A landscape with many valleys, sampled at points; each row gives a point and its height.
From any point a ball takes the steepest step (drop divided by distance) to one of its 2 nearest points. It stops when none of these is lower. Distance is the straight distance between rows; heights are no part of it.
Z_977: [-14  17  -9  16 -22 -43  33  10   7  -2 -16   9   5  21  16 -12 -18   4
  -5  -9 -14]  h=451
Z_43: [  1  10  -4  -3   4  27 -14 -30  21  -8  14  10  28 -16 -14 -19  29  20
  42   2  20]  h=341
Z_398: [-22 -26 -15   0 -15  31 -27 -20 -21   3  12  32  19  17   1 -15  32 -21
  -5 -26 -23]  h=156
Z_893: [ -6   6 -16  -1   0 -47  39  12   0   6 -36  10   4  11  28 -15 -15  19
 -28 -22 -28]  h=429
Z_754: [ 43  17 -13  17 -13  22  13  21  -9 -12 -32   0  17  16  24 -18 -14 -11
  -3 -13 -38]  h=254
Z_733: [ 23   8   9   6  24   0   0  -4  32  -5 -15 -16   9  -1 -12 -25  -1   0
   3   7  11]  h=294
Z_20: [ 20  29  -5   3  12  14  17  14  -4 -10 -11   2   8   5   2  14 -32 -14
  17  10  20]  h=125
Z_292: [-34 -22  20  20  -3 -15  -9   7  32   1  41 -21  -3  -1 -35  17 -17   6
  17  20  27]  h=597
Z_391: [-32   2 -15 -17  11 -18   0  -9 -19  -3   9  16  -4  16   5  17 -17 -17
 -20  -8   4]  h=121
Z_816: [-43 -20 -25  -9 -23  19 -13 -23  -7   9  16  27  10   2  12   0  39  -2
   8 -18  -7]  h=241
Z_402: [-27 -25 -31   5 -17  20 -13 -19   7  21   6   6  25  -1   1 -40  45  34
  23 -15   0]  h=635
Z_149: [ -9 -12  -4  -1  -7  -9  -4  15  -6   5  15 -17  -2  23   8  -5 -40 -29
  -3   7  -2]  h=488
Z_588: [ 58  25  12 -12   8  31   5  24 -10 -12 -16 -25  -9  -9  -4  13  -4 -11
   5  20   2]  h=208
Z_881: [ 23   9 -21  12 -11  -2  26  27  15   0 -55  -4  17  13  25  -2 -11 -12
  -9 -10 -33]  h=310
Z_721: [ 35 -17  28 -24  10  21 -45   6 -14   6  36 -43  -5 -16  -8   2   0  -2
   8  15  18]  h=258
Z_224: [ -7  -6   1  -6   2  34 -15 -26 -26 -11  17  26  15   7  -4 -12  13 -10
   8 -10 -13]  h=82
Z_493: [-39   9   9   8 -17 -16   0  -1  28 -11  38   9 -31  -1  -7  33  -1 -19
  18  15  17]  h=201
Z_562: [-11  -3  13   3   9 -19   4  27   2 -11  27 -23 -17  11  -7  33 -48  10
   4  29   9]  h=545
Z_81: [  0  -9 -18  -2  16  16  -1 -14 -12   0 -25  18  13  15  -5  -7   0 -25
 -15 -19  -8]  h=103
Z_747: [  7 -17  38   6  -4  10 -26  21  29 -10  36 -29 -10 -32 -40  40   5  12
  26  31  26]  h=333
Z_632: [ -2 -31   8 -19  -2  17 -50   8  28  -6  39 -21   7 -17 -10  17   9  14
  28  16  19]  h=374
Z_363: [ 51  -1  28   3  -9  23  -7  21  -6   9  40 -45 -25 -22 -23  27   2 -27
  23  18  26]  h=271
Z_55: [ 41  21  22 -11  27  21 -15   6  10 -17  -4 -17  -5 -14 -15  13   9  -5
  11  24  19]  h=242
Z_375: [ 35  26  15 -26   5  -5 -10  16 -14 -20  -5   0 -14  12  22   5 -17   7
 -16  17 -28]  h=94
Z_915: [-24  -1 -18 -10  17 -18  12 -19 -33  -3 -12  31  15   7   5   2 -17   1
 -26 -25  -3]  h=220
Z_829: [  4   6  -8  -7  10  -9  14  -5 -38 -16 -26  43  11  11   6  -7 -15   1
 -33 -34 -33]  h=295
Z_39: [ 12  18   6  17  16  15   4 -24 -17 -21  -2  18  19   3 -10 -31  -6   3
   9  -3 -13]  h=406
Z_117: [-21   7  -2  26 -11 -20  22 -30 -21  10 -16  36  -3 -15  -3 -40  43  41
  -5 -24   9]  h=87
Z_45: [  4  16 -14   3  17  -3  23  13  14   4 -31  -5   9  10  -4   3 -23  -3
  -5  -4  11]  h=185
Z_768: [ 33   1  32 -25  11  12 -39   2  -2   0  13 -24  -8  -6   5  -9   0   3
  -4  24  -8]  h=213
Z_358: [-37 -21  -6  15   4  -5 -11  -7  25  11  24 -21  13  -1 -26 -10   1   2
  23   6  37]  h=629
Z_290: [  1  21  -2  -7  35  12   1 -27 -11 -15   9   9  -7 -10 -11  22 -18  -7
  14  12  30]  h=694
Z_194: [ 31 -25  35  -6  -2  23 -29  24  11   4  51 -43 -22 -31 -25  43  13 -11
  24  22  27]  h=302
Z_268: [-35 -18  -6 -24  13 -18 -22 -19  -6   7  15   8   7  10   6 -10  -8   5
 -10  -6   0]  h=199
Z_724: [ 15  19  31   6  20   5  12  20  -5  -7  41 -23 -40 -30 -28  54 -21   6
  10  30  34]  h=371
Z_545: [-31  -1 -12  -5 -12  17 -19 -19   8  -6  28  21   7  -3  -1   6  23 -12
  23   2   8]  h=318
Z_985: [ -1  19  -8   0 -24  -9  27  42 -10  -9   2   1  -1  12  36  41 -47  -1
   5  16  -6]  h=367
Z_507: [ 10   0   9  10   2  37 -14 -13 -31 -10  -9  29  15  11  -9 -28  15 -16
 -15 -20 -33]  h=146
Z_580: [ -1  -8  10 -10  -4   1 -19 -11   0  -8 -20  25   8  16  11 -22  33   4
 -24 -17 -47]  h=269
Z_536: [-51 -14   2 -13  -8 -31 -13  -6  34  15  -3 -13 -11   0   3   1  23  36
 -13  12   3]  h=178
Z_192: [ 34   2  32  -3  17  23 -21  -3  20  -5  18 -28   6 -29 -29  20   5  -2
  30  16  36]  h=268
Z_115: [ 22   1  36   0  19   9   2  25  16 -16  16 -35 -16 -32 -43  50   0   4
  11  32  36]  h=354
Z_434: [ 17   7   7  -4  -8  -1  -4  29  -1  -5  16 -29  -9  17   5  13 -44 -15
   3  23   4]  h=519
Z_18: [  6 -10 -21   1  -8  11   4  39 -11   2  -3 -14  -7  20  18  34 -41 -45
  -9   1  -9]  h=450
Z_221: [ 21   7 -16   9  -6  12   8  35  20   0 -35 -24   7  16  15  15 -16 -28
  -3   7 -12]  h=357
Z_384: [-34  34   5   7 -11 -34   4  -3  13 -17  16  13 -21   2   1  28 -14  -5
   2  10   3]  h=264
Z_592: [-22  -3  29  14  13 -14  -2  12  12 -15  45 -21 -22  -9 -32  31 -40  19
  10  33  25]  h=568
Z_495: [-26 -36  -7  12 -21 -33  -4  -6   8  37  -6 -18  -9  13   2 -44  19   8
 -10  -5   8]  h=525
Z_446: [ -6   2   3  19  -9  -7  24 -28  -7  13 -25  23   3   0   3 -42  35  14
 -13 -23 -24]  h=167
Z_850: [-16  28   9  -4 -17 -33  17  26  -1 -21  15  10 -21  15  14  36 -39  -3
  -7  18  -4]  h=320
Z_637: [ 70  15  27   1 -10  29 -13  24  -8   5   2 -47 -13 -11 -11  15   6 -25
   9  17  14]  h=240
Z_319: [ 17  15 -11  -9  -2  -8  16  14 -33 -19 -18  21  18  20  35  -5 -38  14
 -23 -24 -38]  h=352
Z_764: [ 41  13  -3  -6   8  28  23  45 -25  19  17 -48 -13  -7  11  54 -31  -9
  -1  21  22]  h=409
Z_132: [-15 -17 -14  18 -18 -27   5   3   6  25 -17 -15  -3  25   1 -20  -1 -16
 -16  -7  -1]  h=475
Z_803: [ 44  24  -9  -1  13  29  16  31 -12  -9 -15 -15   3   2  21  23 -29  -5
   4  14   1]  h=169
Z_662: [ 24 -11 -12  -7  16  20 -22  14  14   4 -22 -28   5  16   1   3 -12 -36
  -2  -1  -4]  h=393
Z_188: [ 27   3  17  -8   1  11 -20 -11  17 -14 -26  11   4   4   0 -29  28  -6
 -10  -2 -51]  h=216
Z_364: [ -1  -8  17  -6  24   4 -23   0  37  -5  -3 -21  12 -12 -22  -6  12  16
  12   8  22]  h=328
Z_718: [ -6   8  -5   7  20 -18  14 -16  21   6 -32  -2  13  -3 -15 -15   7   2
  -1  -5  15]  h=248
Z_231: [-24 -22 -37   2 -25   6  -1 -17   7  34 -13   8   7 -21  10 -27  58  47
  13  -7  11]  h=670
Z_5: [-24   2   2  14 -28 -18  10 -17  27  12  -5   5   3  -3   0 -31  50  26
  22   1   9]  h=742
Z_891: [-22 -22 -14   7   0   1  -7 -24  -3  14   3   6  20   3  -3 -43  25   3
  -1 -12  -4]  h=601
Z_712: [-13  -3  -3 -16   4  40 -20 -18   8  -7  39  24  -8 -23  -1  38  24  -7
  31   9  12]  h=369
Z_172: [ -3  29 -14  12   0   8  23   7  -2 -16  12   8 -13   4  -6  33 -32 -29
  11  16  19]  h=73
Z_157: [ -6  10  19 -26  16  -2 -23   5   5  -7  18  -2 -18  -7  -4  40  -9   0
  -3  23   4]  h=442
Z_949: [-28  24  -4   7   5 -33  25 -30 -10   1 -27  29   5  -8  -6 -16  20  21
 -11 -25  11]  h=175
Z_773: [ 21   4 -18  -3  -1  28  17  45 -23   9   8 -28 -11   7  25  47 -43 -30
   0  15   7]  h=427
Z_701: [  2 -11 -20   6  -8 -46  61  10   5  22 -58   2 -10  -8  28 -15  -4  23
 -32 -34 -16]  h=376
Z_29: [  2 -24 -10 -18  13  26 -44  -7  25  -5  31 -14  24 -24 -15  -3  15  34
  43   7  22]  h=337
Z_498: [-19  15 -10   3  24   1   1 -26 -15 -11   5  19  11  -2  -8  -9 -13 -11
  10   2  26]  h=677
Z_809: [ 36  11  22 -23   8   6 -27  -5   2 -18  -4   1  -8   5  10 -16   3   5
 -12  12 -34]  h=158
Z_269: [-27  -1  -4  -2 -21 -45  19 -21 -37   3 -23  47 -12 -13   8 -11  28  29
 -34 -33   0]  h=225
Z_959: [ 13  23 -13  -2 -16 -11  24  34 -16 -13  -9  15  13  20  47  12 -43  17
  -3   3 -23]  h=400
Z_249: [-11  10  -6  -1 -36 -38  17  -2 -15 -13 -11  26   3  12  17 -12  -1  -3
 -19 -14 -30]  h=395
Z_120: [-10   1 -10   6  22 -30  38 -24  -4  19 -34  10   3  -4   3 -28   1  26
 -22 -27   0]  h=246
Z_343: [-21  26   8 -13 -23 -34   5  -5  -1 -20   5  30 -13   7  12   7  -5   3
  -5  -3 -12]  h=327
Z_380: [ -9 -20 -19   6  -3  -3  -8  17  17  23 -21 -31   6  23  -6  -6 -12 -34
 -11  -4  -8]  h=432
Z_857: [ 12 -24   1  27  -2  -4  37 -22 -22  28 -47  21  -4  -3  -3 -45  25  12
 -29 -40 -35]  h=222
Z_755: [ 21  -7   8 -12  13  35 -30 -17  19  -7  22   0  19 -30 -14   7  21   3
  42  17  27]  h=299
Z_710: [ 21  21  20  10   9  26  -9 -24   8 -20  10  12  15  -7 -14 -30   9  13
  27   7   5]  h=377
Z_240: [ -5 -15  15 -24  11  23 -35   4  13  -3  42  -7 -18 -19  -5  33   6   4
   9  22  19]  h=408
Z_145: [ 33   8  -1   7   5  29  -9  -2 -27 -15 -21  19  10  15  12 -16 -11 -16
 -15 -10 -39]  h=200
Z_593: [-18  -2   4  14  -9 -22  30 -31 -32  13 -32  56  -5 -23  -2 -26  41  37
 -31 -41 -16]  h=160
Z_460: [-32  -8 -13 -12 -23 -11   0 -24  -9   5  -5  31   2   9  11  -2  30 -15
 -19 -14 -10]  h=334
Z_916: [-27 -19  -9 -11 -20  -1 -14 -18 -24   5 -13  34   7   7  13 -18  36   1
 -37 -33 -34]  h=332
Z_11: [-42  -1 -28  11 -37 -15   7 -21  23  20   0   8   0 -19   4 -14  56  49
  25   0  23]  h=709
Z_353: [ 24 -18 -19  23  14   6  39  -5 -12  24 -48   7  11   5   7 -39   2  -1
 -23 -41 -41]  h=231
Z_197: [ 11 -10 -11   9   6   2  13  -5  -3   8 -35   9  13  16   2 -29  11 -18
 -24 -20 -32]  h=174
Z_796: [ 30  15  15 -11   8  19  15  30 -11  -2  22 -31 -28 -17 -11  44 -21 -10
   4  25  21]  h=389
Z_299: [-17 -35  -5   7  -3 -11 -18 -15  19  16  17 -22  13   6  -4 -46  12   6
   7  -6  10]  h=570
Z_912: [-45 -14   5 -19  11 -21 -22  -8  21   3  22 -14  -1  -5  -3  10   0  24
  -5   5  13]  h=70
Z_69: [ -5 -17   0  11   4 -39  34 -13   1  35 -42   0 -22 -12  14 -36  25  23
 -27 -16  -5]  h=308
Z_844: [ -7  -8  -5   8  17   2 -10 -14   9   2  14  -9  10   6 -20 -10 -11 -18
  14   1  26]  h=654
Z_513: [  5 -11 -14   0 -18 -10 -13   6 -19  -1  -1  -3   7  32  16 -23 -20 -30
 -10  -3 -29]  h=526
Z_450: [-12  12   1  19  -7  -5  14  17   6  -6  36   6 -34   2  -5  43 -27 -37
  19  18  15]  h=127

For each start below, name the point where the ball stops.
Z_231 | Z_224
Z_773 | Z_172
Z_844 | Z_149
Z_513 | Z_224

Call two points neighbours if one is among the 2 nearest of the other. Go from one point of each pair to the other, from neighbour to neighbour, staying as low as possible. Name the highest point that can't be avoided.
Z_224 / Z_375 | Z_460
Z_117 / Z_81 | Z_353
Z_391 / Z_912 | Z_268
